Each row is a point on a tangle of strands that fork and nearly touch. The rows are in no order.
Points whose rows are less than 102 apart are linked; no others are. Some points are linked to none.
K968: [  7  -9  34  21  37 -25  -6   3 -12 -31  16 -10  11 -31 -25  -3 -17   1
  26  15  -4 -14 -23   8   2   1   8  -1 -20   2  34  22  15   1  18 -30
  -3  24  -2  -9   9 -17  21  -7  10 -10 -29]
K432: [  3  16   6 -20  17  -4 -35   3 -12  14 -17  50 -15 -59  15  22   7  31
   7 -19 -16 -33 -16  22  14 -41   1  -7  10   2  -7 -37   0  11 -21  -4
   9  21  10  23  -8   4   3  -3  -2  13   4]
K691: [-41 -13   6 -26  17 -21  -4   7 -10 -29 -28 -14   2  -2  37  17  -6 -39
  29  -1  15  72  -9 -28   6  -5  -9  18   1  15 -51  -1  -3 -21   0 -23
  40   0  12  24  -7  19 -31  37 -14 -25  18]
K268: [ 36   2  14  35 -15   1   6  -4  -6  14  32  -3  19  30 -47 -35  -5 -13
  16  34   1 -20   4  -9  -5  32  16  -8 -15  -1  31  15  19  -4  27  -9
 -29 -15 -27 -20 -10 -11  33 -24  27  -1 -21]
K64: [  2   4   7  10  -3   1  -2   6 -19  17  21 -40   4  47 -22 -58  -8 -12
 -15  22   1  -5   9 -16 -16  44 -13  -9   4 -24   7  29  23  -2   9   9
 -30 -33   1 -19   8   2   7  -6  -1 -24 -11]
K662: [-41 -42 -15 -31   4  -6 -12  11   2   5   3 -34 -28   0   0 -18 -16  12
 -25 -14  30  18  17 -37 -13  18   5  -9  44  -2 -15  34 -34   3  -9  12
   0 -25  25   7  31  10   6   4 -30  29  10]
K86: [ -2   3  30  46 -11 -12 -27  -6 -21  26   9  19 -16   9 -12 -13  27  -4
   9  36 -17 -63  19  15   5  20 -41  -2 -65 -45  30  32  26   3  30 -17
   0  23  40   5  -3 -10   7 -29 -13   4 -42]
K238: [-11  -7  -6 -48   9  -2 -17   4  -4  -7 -28  29 -42 -44  49  33   9  39
   2 -16  18  18 -13   1 -14 -15   0  -5  33   2  -9 -10 -21 -12 -30   4
   6  -7  32   2  -2  11 -19   3 -15  14  23]
K839: [-43 -18   0   8  14 -45 -17 -19  16  -6   0   2   7   6 -15 -14  15 -31
  27  14  -2  20  18 -26  21  14   2  42 -44  -4 -20   1   9   1   7 -25
  32  33  32  37  15  12   7 -12  -5 -15 -35]
K713: [ 44  35 -10  46 -45  25   7 -10   7  30   5  40  11  44 -37   9  44  11
 -28  -9 -39 -38  20  36  14 -15   5  -9 -28  -2  -8 -23  17  16  15  20
 -12  11 -31  -1 -12  -1   0  -3   0  29   8]
K710: [ 13  18  32  50  -9  10 -14  -8 -13  26 -21  22   8  17 -14  14  34  -8
 -10  23 -22 -65  -4  24  17  10 -39 -13 -74 -50  16   6  27  -3  15 -21
   0  28  18   3 -19  -4 -24  -4  -4 -11 -38]
K53: [ 29  -2 -17  13  -5  -8  -6 -16  29   7  21  24   9 -23 -39   6 -14   4
  11   7  -2 -15   8   6  -7   9  29  13  11  24  17  -5   0  18  14  -2
 -11 -13  -9  16   5 -10  39 -20  12  29 -10]
K858: [ -6 -19  30  21  31 -44  -2  -2  -7 -32  16  -3  12 -18 -28 -17  -5 -16
  39  24  -1  -4 -10 -13   6   4   7  29 -47  -6  16  15  24   0  25 -32
  12  37   8   5  10 -14  26 -19  16 -14 -49]
K91: [ 23  -5   4  -1  18 -17  40   5   6 -22  28 -15  29 -28   1  14 -35 -15
  26  -5  14  25 -22   0   0 -39  29  15  15  41  15 -16  -6   9   2  -4
  -2   2 -47   0   5 -20  11  15  34 -25  14]
K239: [ 56  -5   4  25  -8  27  21  -2   8   5  27   1  29   4 -53  -5 -26  -9
  15  18   7 -18  -9   6 -13  21  32  -8   7  22  51   1   5  -7  22   5
 -26 -18 -55 -18 -10 -17  43 -14  40  14   1]
K837: [ 14  30  23  -6  -1  36   6   4 -18 -12 -25  21  16 -16  15  27  12  11
 -10 -22 -13 -23 -25  41  28 -23  -9 -34 -15   2  18 -34  15 -13 -13 -21
 -10   7 -18 -33 -13   3 -29  -1  10  -1  -3]
K835: [ 15  33 -37  -7 -24   7  -9  20  11  11   3  57  -4  -3   6  15  38  33
  12 -27 -13  18 -10  21  21 -47  27  36  23   7 -36 -26  -6   4 -19  26
  25  24 -25  18 -46  16 -10 -17 -16  20  46]
K993: [ -1 -10  -5 -29  40 -37 -29   8   7 -14  -1  19 -13 -78   5   5 -22  20
  20  -7  -9 -11  -5   8  -7 -29  12   5  18  18  15 -20  -9  29 -14  -8
   7  13  26  22  23 -14  34  -3  -9  22  -1]
K214: [ -9  -9 -44 -28 -20 -13 -27  -2  31  13  21  25  -6  -1 -14 -11   5   5
  17  -5   7  34  11 -18  16  -2  41  31  35  18 -35  -3 -19  16  -1  18
  14   4   5  49 -16  26   4 -28 -16  24  30]
K436: [ 25 -14  15 -12  17  11  39   9  -2 -24  22 -15  10 -34  -2   7 -43   6
   4 -14  12  14 -19  11 -16 -25  32  -8  35  37  35  -7 -11   9 -18   7
 -25 -13 -41 -29   7 -28  13   7  32  -8  15]
K705: [-20 -10 -13  25 -13 -34 -17 -24  19  15  18  10   2  18 -25 -18  16 -21
  16  11 -11  -3  28 -13  13  19  16  28 -30  -2  -2   4  11   7  19  -7
   3  11  20  24  15   2  17 -21  -2   0 -24]
K230: [-49 -13  -1   9   0 -15 -28  -6  -4   8 -23  -2  -5  14  16  -3  17 -37
  -4  19  -5  17  27 -15  18  22 -28   6 -18 -23 -27  21   9 -16  -3  -9
  22   5  35  33  -4  32 -14  11 -13 -29 -16]
K843: [ 12   9 -19  -6  -5  -8  31  -3  29  -9  19 -43  27  27  14 -20 -19 -22
  18 -14  23  64   0 -37  11 -27  32  41  19  32 -30 -19  -3  -2  11   7
  -2 -21 -48  -8 -17  -3 -17  13   8 -28  35]
K989: [ 12 -26 -28   7  -7 -14  -2 -10  25  14  22  -4  -2 -11 -36 -18 -25   4
   0  11  12  -6  23 -21 -10  39  32   3  16  13  13  11  -8  18  17  12
 -18 -37   4  14  17 -10  46 -28   5  35  -4]
K735: [ 34  40 -19  22 -28  26   0  -5   6  20   2  63  -2  12 -24  25  37  26
 -16 -24 -28 -34  10  32  19 -33  21  -1  -2   5 -16 -29   8  14 -10  25
  -1  16 -32   7 -15   7   5  -4   1  36  22]
K589: [ 10 -15  23   7  34 -33  36  14 -12 -43  35 -46  17 -19 -19   7 -33 -20
  34   4  18  45 -36 -16   0 -27  25  18   4  23   1   6   7   4   4  -7
   7  11 -18   4  18 -19   1   7  29 -44   0]
K524: [-46   5  11  32 -26 -18 -10 -16   1  26   6  -4  11  56  -6 -43  35 -42
   7  27 -23  -4  24 -12   7  45 -35  25 -45 -42  -4   9  33  -3  10   0
  19  14  18  18   0  11  -3   6   8 -42 -35]
K481: [-20 -19  -4 -47  11 -13   1  11   6 -13   6 -13 -13 -15  35   0  -9  -1
  16 -22  18  65  -8 -24  -9 -18  32  22  41  26 -28   4 -19  -3 -20   1
  16 -13   7  14   4   4 -20  24 -15   0  34]
K525: [ -8 -10  23  10  26 -10   0  11 -27 -15 -26 -38  -3   8  24   5 -12 -14
   1  15   8  11  -2   1  -7  19 -20 -18  -1 -15   2  22  11 -28   0 -15
  -4 -11  23 -16   4   3 -19  12  -6 -26 -15]
K972: [ 26  25  23   7   0  23  -1 -11  -3   1   4  37  22 -31 -29  16  -7  -4
  11 -13 -29 -33 -10  41  30 -25   8  -7 -19  14  42 -31  16  24  -6  -7
  -5  16 -38  -3 -11  -7  28  -8  12  29 -11]
K156: [  9  23  35 -24  13  15   3   6 -27 -19 -58  13  12 -18  38  53  12   0
   1 -16   2 -13 -32  35  24 -23 -27 -28  -9   2  13 -35   1 -25  -3 -34
   9  10  -7 -27 -20  -2 -39  22  18 -23 -14]
K944: [  3  -2 -19 -29  -7 -12  11  -1  27 -11  17 -12  16  -1  23  -7 -12 -10
  25 -21  17  62  -7 -19   5 -27  41  40  32  42 -34 -17 -17   0   0   8
  14 -13 -30  14 -13   4 -14   8  -3 -13  45]
K394: [ -8  -6 -30   1 -19  14 -13  -1   4  28   0  15 -32  10  13 -13  14  18
 -52  -8   0 -47  20  10 -24  23 -14 -19   2 -36 -10  23 -16  10  -9  26
 -22 -15  46   4  14  12  -3 -27 -28  25   4]
K41: [ -3 -32  -5 -31  17 -13  22  11   9 -16  18 -20 -16 -52   3  11 -37  33
  -6 -23  21   9 -14 -15 -27   0  23  -4  50  29  19   6 -28  18 -23  11
 -15 -16   3 -16  26 -31  21   6  -3  33   7]
K193: [ 29 -14  -6  34 -21 -13 -11 -24  31  12  31  25   7  23 -59  -7   8 -13
  34  42  -1 -16  23  -7   2  28  21  13 -33  10  29  -7  21   1  37   3
  -1   1  -9  21  -8 -15  53 -16  39  29 -30]
K175: [  8   9 -16 -14   8   6  21  -3   6   6  16 -56  14  49  -1 -29 -21 -22
   6  -5  20  41  14 -40   1   0  27  10  30   1 -16  -2   7   0   4   5
 -17 -38 -39 -17   5  -3 -10  12  12 -38  21]
K191: [ -3  -2  -9 -16  12  20 -13   3 -21  -9 -46 -15 -31 -20  33  25  -3  40
 -32   7  30 -51   5  12 -27  24 -55 -41  -8 -22  26  43 -25 -20  -1   6
  -4  -3  59 -17   8 -11  -4 -14 -30  24 -14]
K323: [ 17   9  24  38  -9   5  -8   4 -16   9  14 -22  13  29 -21 -40   3 -16
  -3  27 -15 -19  -1   4 -10  33  -6 -15 -21 -23  19  26  27  -3  16 -12
 -26  -2  -1 -24  -2  -2  -1 -17   6 -23 -17]
K650: [  2 -11 -12 -35  22 -24  -5  -6  15  -3  17  25 -14 -62  -2   6 -35  30
   7 -18   1  -9  -9   8 -20 -14  21  -2  41  37  14 -10 -20  28 -20   7
  -2  -6  10   4  20 -15  31 -12   5  39   3]
K462: [-39  -3 -21  -1   5  -2 -25   2  -8  13 -36   6 -26  10  28  12  14 -13
 -21  -2   4 -10  30  -3   4  21 -36  -6  -4 -26 -25  29  -7 -15  -5  -4
  12  -8  44  34   4  33 -21  -5 -21 -10   0]
K568: [-11 -32  10  -8  46 -29  27  25 -15 -33  29 -68 -10 -26 -15   7 -42  11
  10   4  20  26 -21 -33 -26  -8  11  10  31  11  18  30 -17   7  -3   2
   5 -12  11  -3  38 -22  16   3  -2  -4  -7]
K184: [-16 -14 -14  -5   2  21 -16  15 -26  -3 -16 -39 -23   4  27 -21 -16  29
 -45   8  25 -38  10  -1 -39  49 -50 -32  -8 -31  25  50 -26 -11   2   9
 -10 -11  48 -27  19 -11  12 -10 -37  21  -7]
K480: [ 22  29   5   7  -5  31  -6 -10 -19  11 -41  42 -12   3  17  48  26  13
 -35  -2   1 -92  -6  26   8  -7 -41 -30 -33 -42   0   5   2 -24   2   0
  -7   2  44   3 -12  -1 -24  -4 -17   1 -10]
K812: [ 14 -24  22 -10  36 -15  47  31 -19 -41  38 -56  -3 -28  -6  22 -36   1
  23  -4  20  37 -39 -19 -27 -23  19   8  30  19  19  11 -16   8  -2   5
   2  -6  -9 -12  35 -34   2  15  27 -24   6]
K652: [ -9 -26  -5  -1  10   4  -7  29 -34  -1  10 -52 -10   5  -3 -40 -23  24
 -26  16  27 -18   9 -21 -33  55 -28 -17   7 -20  32  62 -17  -1  11  11
  -9 -14  29 -25  32 -16  24 -18 -36  22 -16]
K709: [ 22   7 -20 -10 -15  17  16  -7  16   9  13  -7  -1   3   9 -11 -16   9
 -18 -15   0  13   3   3 -16   1  36  -9  37  22  -7 -13  -5   0 -19  17
 -29 -26 -20 -35   4  -4 -19  -7   2  12  23]
K559: [ 22  24  12  41 -24  21   0  -4 -19  26 -17  41   1  27   2  28  50  -6
 -29   9 -26 -90   5  27  11  -7 -34 -12 -63 -55  -7   6  18  -6   7   2
  -3  10  24  12 -10  -4 -25   1 -15  -4 -15]
K119: [ 28  34  40   2  -2  46  29   9 -21 -22   1   2  29  -4  -5   4  -9   0
  -3 -18 -19 -24 -31  40  20 -17  12 -31 -16   7  43 -15  20  -5  -2 -22
 -21   8 -50 -46 -14   1  -4  -8  16   6   4]
K553: [  9  20 -31  -3 -22 -10 -11  -5  28  13   8  35   8  -4  -2   6  16  10
  12 -15 -10  23   5  14  16 -22  35  35  18  18 -29 -23  -6  10  -4  23
  14  11 -25  14 -22  19  -5 -17  -7  17  23]
K721: [ 31  22 -31   5 -18   0   8  -7  60  -6   2  39  35 -18 -18  12  16   7
  22  -4 -16  40  -6  10  24 -47   7  41  -4  54  -1 -49 -25  12  23  23
  35  22 -77  19 -44   1  27   9  28  12  28]
K840: [ 13  -2 -42  -2 -22 -18  -3 -10  53  -2  19  -5  28  17 -21 -15  -3 -21
  26  11  16  40  23 -37  20   4  39  32   6  36 -14 -21  -9  -2  23  20
   9  -2 -29  39 -10   5  28  -8  20  -2  21]
K197: [-55 -38 -10 -24   9 -26 -33  -4   8  -4   2 -13 -11  -1  -1 -17   0 -17
   5   1  14  37  20 -32   7  -3   3  21   7  11 -32  32 -19  -2   3 -12
  34   1  40  45  19  27  -1   5 -27  -3   1]
K850: [-10  20 -26   5 -46  35   4 -10 -13  47  14  31 -22  58  19 -30  35  -4
 -57  -6 -23 -56  15   5 -29  25 -38 -19  -5 -67 -32  19  -2  -6 -19  49
 -15 -24  39  19  10  29 -10  14 -22  -8  30]
K798: [-17 -33  13 -32  24   3  21  16  -8 -20  -3 -37 -23 -18  29  11 -20   8
   4 -22  28  55 -17 -28 -29 -10  19   7  50  19  -3   5 -17  -3 -23   2
   0 -24  11  -9  23  -8 -17  29 -10  -1  25]
K326: [  1   4   7   6  15   0 -16   5 -12  -8 -21 -13  -4 -23  11  12  -7  10
 -16   2   3 -19  -1  17  -4  14  -6 -17  -1  -7  15  14  -1 -14  -9 -19
  -9   2  35 -11   1  -7 -11  -8 -13   5 -17]
K274: [ -1   8  43 -14  41  -8  10  13 -31 -37 -48  -9  13 -28  36  53  -3  -1
  22   0   5  13 -30  20   8 -10 -29 -27  -2   9  19 -25   2 -28   3 -41
   9  13   2 -18 -14  -3 -22  35  18 -29 -22]
K948: [-17 -22  19 -29  37 -14  17  25 -23 -35 -21 -28 -10 -23  44  39 -17 -12
  30  -3  18  74 -32 -26 -17 -15  -6  13  13  22 -19 -11  -5 -21  -5 -22
  26  -9  11  11   0   0 -23  49  -5 -25  16]
K93: [  7  19  13  59 -35  -3   2  -8  12  31  -7  11  21  49 -16  -8  50  -6
   3  13 -38 -22  11  19  29   7 -14   6 -59 -31 -12 -20  30  15  17  -3
  14  48 -19 -10 -17  -8 -21  -3   8 -10 -32]
K13: [ 21  18 -21 -23 -31  28  15  -5  17   6  11  35  -9 -14  21   6   0  34
 -19 -29   3  12  -2  27 -12 -30  33  -4  36  32  -9 -33 -18  -2 -23  26
 -17 -17 -37 -25 -14   2 -17  -6   7  24  39]
K66: [-22 -25   3 -47   5  26  25  10  -5  -7 -36 -31 -51   9  47  10 -11  21
 -31 -21  34  45  -1 -33 -37  18  -6 -35  47  -3 -18   3 -11 -28 -27  15
 -25 -29   5 -36   9   0 -43  28 -13  16  34]
K483: [ 45   1  13   2   0  27  26   6   8 -11  22  -1  27 -21 -27   5 -40   3
   8  -9   4  -8 -20  17  -7  -9  21 -16  16  33  43  -5   1  -1  -4  -1
 -25 -12 -55 -27   1 -13  25  -9  28   7  10]
K748: [  2  16  20 -11  26  -2 -22   4 -13 -13 -34  15  -8 -51  14  34  -4  28
  -3 -12  -6 -35 -14  32  -3 -20 -18 -26   2  -2  19 -16  -3   0 -16 -17
   2   9  36  -2   5 -10  -6  -8  -1  10 -13]
K303: [-58 -18 -24 -37 -31  34 -29   3 -21  24 -25  20 -46  33  32   8   9 -15
 -25   5  16  18  24 -24   3   8 -46 -22  48 -41 -55  52 -33 -27 -18  13
  29 -10  41  35 -33  56 -26  16 -18  -4  42]
K640: [-54 -19 -18 -41 -18  47 -17  -2  -8  31  -8 -12 -36  42  24 -34  -2 -11
 -54 -13  14  11  25 -29 -21  30 -48 -38  45 -35 -36  30 -25  -4 -26  26
  -8 -27  23  -7   4  34 -21  22 -17   4  31]
K698: [ 14  42 -25  16 -30   7   2 -10  24  31  12 -27  25  73 -10 -43  20 -17
  -7   8  -6  20  32 -13  13  16  -5  10   1  -5 -17 -19  21   0  16  18
 -20 -21 -46 -20 -11   2  -2   2   8 -25  16]
K362: [-45 -32 -13 -57 -10  28  -5   1 -10   9 -30 -16 -54  23  42  -9  -8   9
 -40 -15  27  28  18 -33 -29  22 -24 -36  46 -19 -33  27 -27 -21 -26  17
 -11 -25  25 -11   7  26 -26  20 -17  14  28]
K322: [ 23   9  -2  30  -8  -5 -19 -18  15  20  16  35  -6 -20 -39   2   1  12
  10   4 -24 -40  12  23   0  -4  14   6  -9  -1  22 -10  16  25  14   1
  -7  12   8  13   4 -11  30 -26   0  39 -21]
K803: [ -1  16 -13  -3   8   7  19  -4  -5  19  28 -56   9  66 -20 -54 -18 -23
   2  15  19  24   7 -42   3  25   0  -2  22 -20  -6  11  25   5   0   8
 -28 -50 -25 -24   6  -3   5   9  17 -46   3]
K321: [  6   7  12   4   8  -3  -1  -1   1  -9  -2  23  20 -38   2  14  -9   3
  14 -10 -19   1 -12  33  20 -33  17   5   3  25   9 -33   7  10 -16 -18
   3  14 -30  -6 -10  -2  -4   5  11   3  -3]
K545: [  4  29   7  41 -17   5   0 -14  21  25 -24  26  22  16  -5  15  47   7
   8   2 -37  -5  -5  24  44 -23  -1  21 -50  -8 -23 -41  12  14  15  -7
  40  51 -35  -3 -20  -2 -40   3   1 -14 -16]
K426: [-50  -6   0  11 -15 -17 -17 -17  13  16 -14  -2  10  49   3 -22  27 -49
   7  12 -18  23  30 -22  28  29 -35  23 -33 -21 -39   1  17 -12  -3   0
  38  27  20  34 -10  31 -19  16 -11 -46 -26]
K549: [ 11 -23   8 -34  12  12  27  12  -3 -22   7   0 -20 -44  25  13 -31  33
 -16 -21  10   3 -27  11 -25 -16  23 -30  35  36  26 -13 -21  10 -27  11
 -27 -10  -3 -38  11 -27  -3  10   5  14  13]
K914: [-44 -14  -6 -21  13 -26 -32  -5   8 -15 -14  11  -6  -3  16   9   9 -22
  30  -3   6  44   0 -22  24  -5  -3  33  -9   8 -45   2  -3  -1  -7 -14
  48  20  28  43 -13  34 -21   6 -25 -16   6]
K241: [  5  24   2  46 -47  -7   1 -15   7  32  15   2   9  64 -30 -32  40 -16
   3  27 -31 -15  25  10   6  30 -11   9 -40 -22   2 -14  33  11  23  13
 -16  12 -10   4 -12  -8   6 -12  15  -7 -18]
K845: [ 34  39   8  31 -30  48  11  -7 -11  13   1  28  21  21 -22  11  24   5
 -29 -10 -39 -57   4  45  19 -16   0 -25 -36  -6   8 -16  28   3   4   1
 -20   6 -17 -19 -10  -2  -6 -10   4  25  -5]
K52: [  9  25 -19 -16  -6   0 -27  16  -2  16  -7  71 -10 -43   9  25  16  32
  19 -17 -23 -18 -16  26  20 -54  19  16  13  -3 -27 -45   2  18 -20   6
  23  26 -12  30 -27   9   2  -8  -4  22  20]
K673: [ 17 -10 -19  -6  -7  19  17  -3   8   8  11 -16  -8  10  -3 -24 -21  13
 -37  -8   2 -12   7  -4 -25  30  18 -23  26   3   5  10  -3   1  -9  11
 -40 -31   0 -38  16 -16   2 -16  -3  23   4]
K754: [ 40   5 -33  10 -15  -1   7 -19  57  -7  13  15  37  -6 -28   6  -1  -9
  26  17   3  29  10 -10  14 -16  29  37  -4  46   0 -34  -7   0  24  15
  12   8 -52  20 -16  -1  33   2  38   6  13]
K328: [ 39  36 -20  49 -58   6   2 -27  16  44  17  22  10  65 -45  -7  45  -2
 -11  12 -25 -22  33  22   5  14   2   3 -32  -7  -1 -22  28  10  31  31
 -14  -1 -31  10 -15  -4  23  -7  10  22   7]
K616: [-67 -55 -19 -33  18 -13 -38  -1  -2  -8   3 -30 -17  -8  -7 -24  -7  -4
 -12  -8  29  29  23 -45  -4   0  -1   0  33  10 -18  43 -44   4  -5  -3
  32 -13  37  29  32  21  11  12 -33  20   3]
K822: [-16 -28  -7  -1  24 -17   5  16 -11 -14  16 -47  -5  -5 -18 -21 -34   9
 -10  10  24   1   4 -29 -22  29   5  -3  18   0  22  45 -12   4   2   4
 -13 -14  18  -9  34  -8  23 -12 -14   8 -16]
K253: [ -8 -22 -17  18 -15 -24 -13 -18  15  21  34   4  -5  10 -38 -30   1  -5
  10  25   6 -22  34 -16   2  32   9  12 -12   1  22  21   2  18  30   5
 -12 -20  26  27  14  -9  49 -35  -4  27 -27]
K107: [ 28  21  40  22  -8  46   0  -5 -24  -6   6  14  20   1 -25  -4  -1   3
 -12  -4 -24 -46 -14  36   5   4   4 -31 -26 -10  41   7  19  -2  11 -20
 -25   2 -12 -30 -13  -5   3 -26   0  20 -11]
K551: [ 27  26 -28   2 -29  24  -3  -8  10  15   4  47 -11  -1  -2  11  19  30
 -23 -26 -16 -24   5  34  -5 -21  29 -12  16   5 -16 -18  -2   5 -19  24
 -13  -4 -11 -13  -8  11  -7 -24  -6  34  23]
K937: [-34 -29  12   8  31 -53   2  -8  -7 -41  12 -25  12  -1 -20 -24  -1 -38
  28  31  15  27   1 -39   8   3   4  33 -42  -4  -6  26  18  -9  12 -22
  33  29  26  23  27  -7  20  -3   3 -29 -42]
K368: [  3 -10  44  -7  52 -27  11  21 -24 -44  18 -14  17 -45  -6  21 -30   4
  39  -5  -6  -1 -42   8   0 -29  -1  -7 -10  18  34   2  -1  14  -1 -27
   3  28  -9  -3  11 -19  26  11  21 -24 -18]
K942: [ 10   2 -17  19 -12   9 -16 -11  -4  16   5  27 -24 -14 -13  -3   4  20
 -23  -7 -10 -50  13  18 -16  11   3 -12  -2 -13   9   6   3  12   6   6
 -17  -6  33   3  11 -10  11 -34 -26  42  -2]
K547: [-28  -7  27  40 -16 -21 -18  -8 -15  17  15  -4 -13  28 -10 -43  25 -30
  16  36 -13 -21  21  -6  -1  41 -40  19 -56 -44  21  30  30  -7  28 -13
   6  14  33   6   7  -4  18 -17   1 -23 -45]
K794: [ -6 -16  15   5  32 -25  17  17 -22 -30   7 -46  14   7  -3   0 -21 -18
  17  11  15  29 -16 -16  -8   4  13  13  -4  -2   0  18  11 -13   2 -16
   7  -3  -1  -5  13  -2  -8   6   2 -36 -12]
K8: [  3   5  16 -36  15  -4   7  15  -4 -25  -4  13   5 -46  41  23 -12   9
  19 -19  -4  28 -25  20   4 -47  16   6  13  38   4 -43 -11  11 -24 -16
  -1   1 -19 -13 -10 -13 -12  27  10 -12  22]
K357: [-18 -25 -15 -31  -4   6   2   3   5   6   1 -28 -23   9  10 -23 -20  27
 -49 -15  14  -6  15 -13 -26  37  -4 -21  32 -10  -4  15 -22   0 -20  22
 -24 -27  20 -24  25  -1  -5  -7 -25  32   7]
K576: [-11 -24   0 -28  10  17  28   1  -9  -7   0 -51 -28  18  21 -11 -30   2
 -18 -20  27  49  -6 -38 -23   7  17  -8  52   4 -16   2 -13  -7 -31   9
 -22 -35  -5 -32  19  -8 -25  28  -8  -4  22]
K740: [ 30  30   3  20 -14  12  27 -12  49  -6  -4  27  46  -9 -24   8   8  -4
  17  -1 -24  16 -12  19  36 -44   4  25 -20  38  17 -49  -5  19  19  -3
  21  31 -85   2 -29   2  24   9  36   5  -4]
K799: [  1  -6  42   2  58 -24   7  29 -36 -51 -14 -31   9 -36   9  37 -14   8
  31   9   9   5 -43   4  -3  -9 -21 -17 -11   6  30   8   0 -22   2 -32
   7  19  10 -10   4  -9   0  23  14 -34 -24]
K985: [ -7  20  -1  25 -18  -4  -4   2  -4  22 -43   5   4  37  31  19  28 -31
 -10  14 -12 -14  16  13  14  28 -49  -9 -35 -40 -32   3  12 -19   2  -4
   9   5  15  11 -19  28 -44  15  -1 -36 -16]
K821: [  3   7  25  25  20 -11   1   1  -9  -8 -23 -10  28  -6  12  12  10 -12
   8  12  -9   2 -19  21  18  -1   2  -2 -31  -9   4  -9  24  -9   2 -30
   9  24 -10 -11  -8   3 -32  14  10 -28 -20]
K112: [-33  12 -23 -18 -29  48 -11 -10 -10  39  -7   1 -32  56  30 -28  11 -18
 -56   4   2 -21  25   1 -22  34 -52 -26  19 -55 -32  28 -10 -13 -23  36
 -15 -36  32   6   5  35 -19  18 -19 -19  34]
K204: [  8  20 -10  -8  -1  14 -12  -7 -27  -1 -57  20 -29 -18  27  52  14  20
 -28  13  21 -75   1  18 -16   6 -63 -31 -13 -42   4  35 -16 -27  10   6
   5   3  66  -1  -5   2  -3 -11 -27   1 -19]
K969: [  8  25  11  22  -7   0  19 -11  30   4 -14  23  47   0  -9   5  24  -2
  23   0 -33  13 -16  21  42 -32   7  24 -43  10  -4 -47   6  24  21 -18
  31  56 -63  -9 -26  -4 -13   5  16  -7 -16]
K951: [ -3 -10  26 -35  34 -26  12  26  -9 -33 -14  -5   2 -45  56  36  -7  -9
  37 -18   9  56 -40  -5  -5 -46  -7  19  11  33  -8 -41 -11  10 -13 -26
  14   3  -3   3  -8 -11 -18  48  10 -29  22]

A fork is a point with three links. Follow the links from the first point to the second and name the forks in between, in order.
K66 / K568 | K436 > K589
K368 / K691 | K713
K748 / K944 | K589 > K436
K524 / K91 | K589
K650 / K64 | K436

Follow the links from the first point to the second, and from the first to the third. Name the last point that the two ways share.
K553 / K480 / K650 | K589
K754 / K951 / K937 | K713
K840 / K274 / K948 | K713
K323 / K214 / K184 | K589
K993 / K204 / K803 | K436
K640 / K650 / K794 | K436

A fork is a point with three links, a tip a point with one. Leave the first point through the second and follow the links. Name the first fork or tip that comes.
K394 / K942 | K713
K462 / K230 | K589
K112 / K640 | K436
K368 / K968 | K394
K589 / K794 | K214
K323 / K64 | K850
K13 / K709 | K972
K812 / K568 | K462
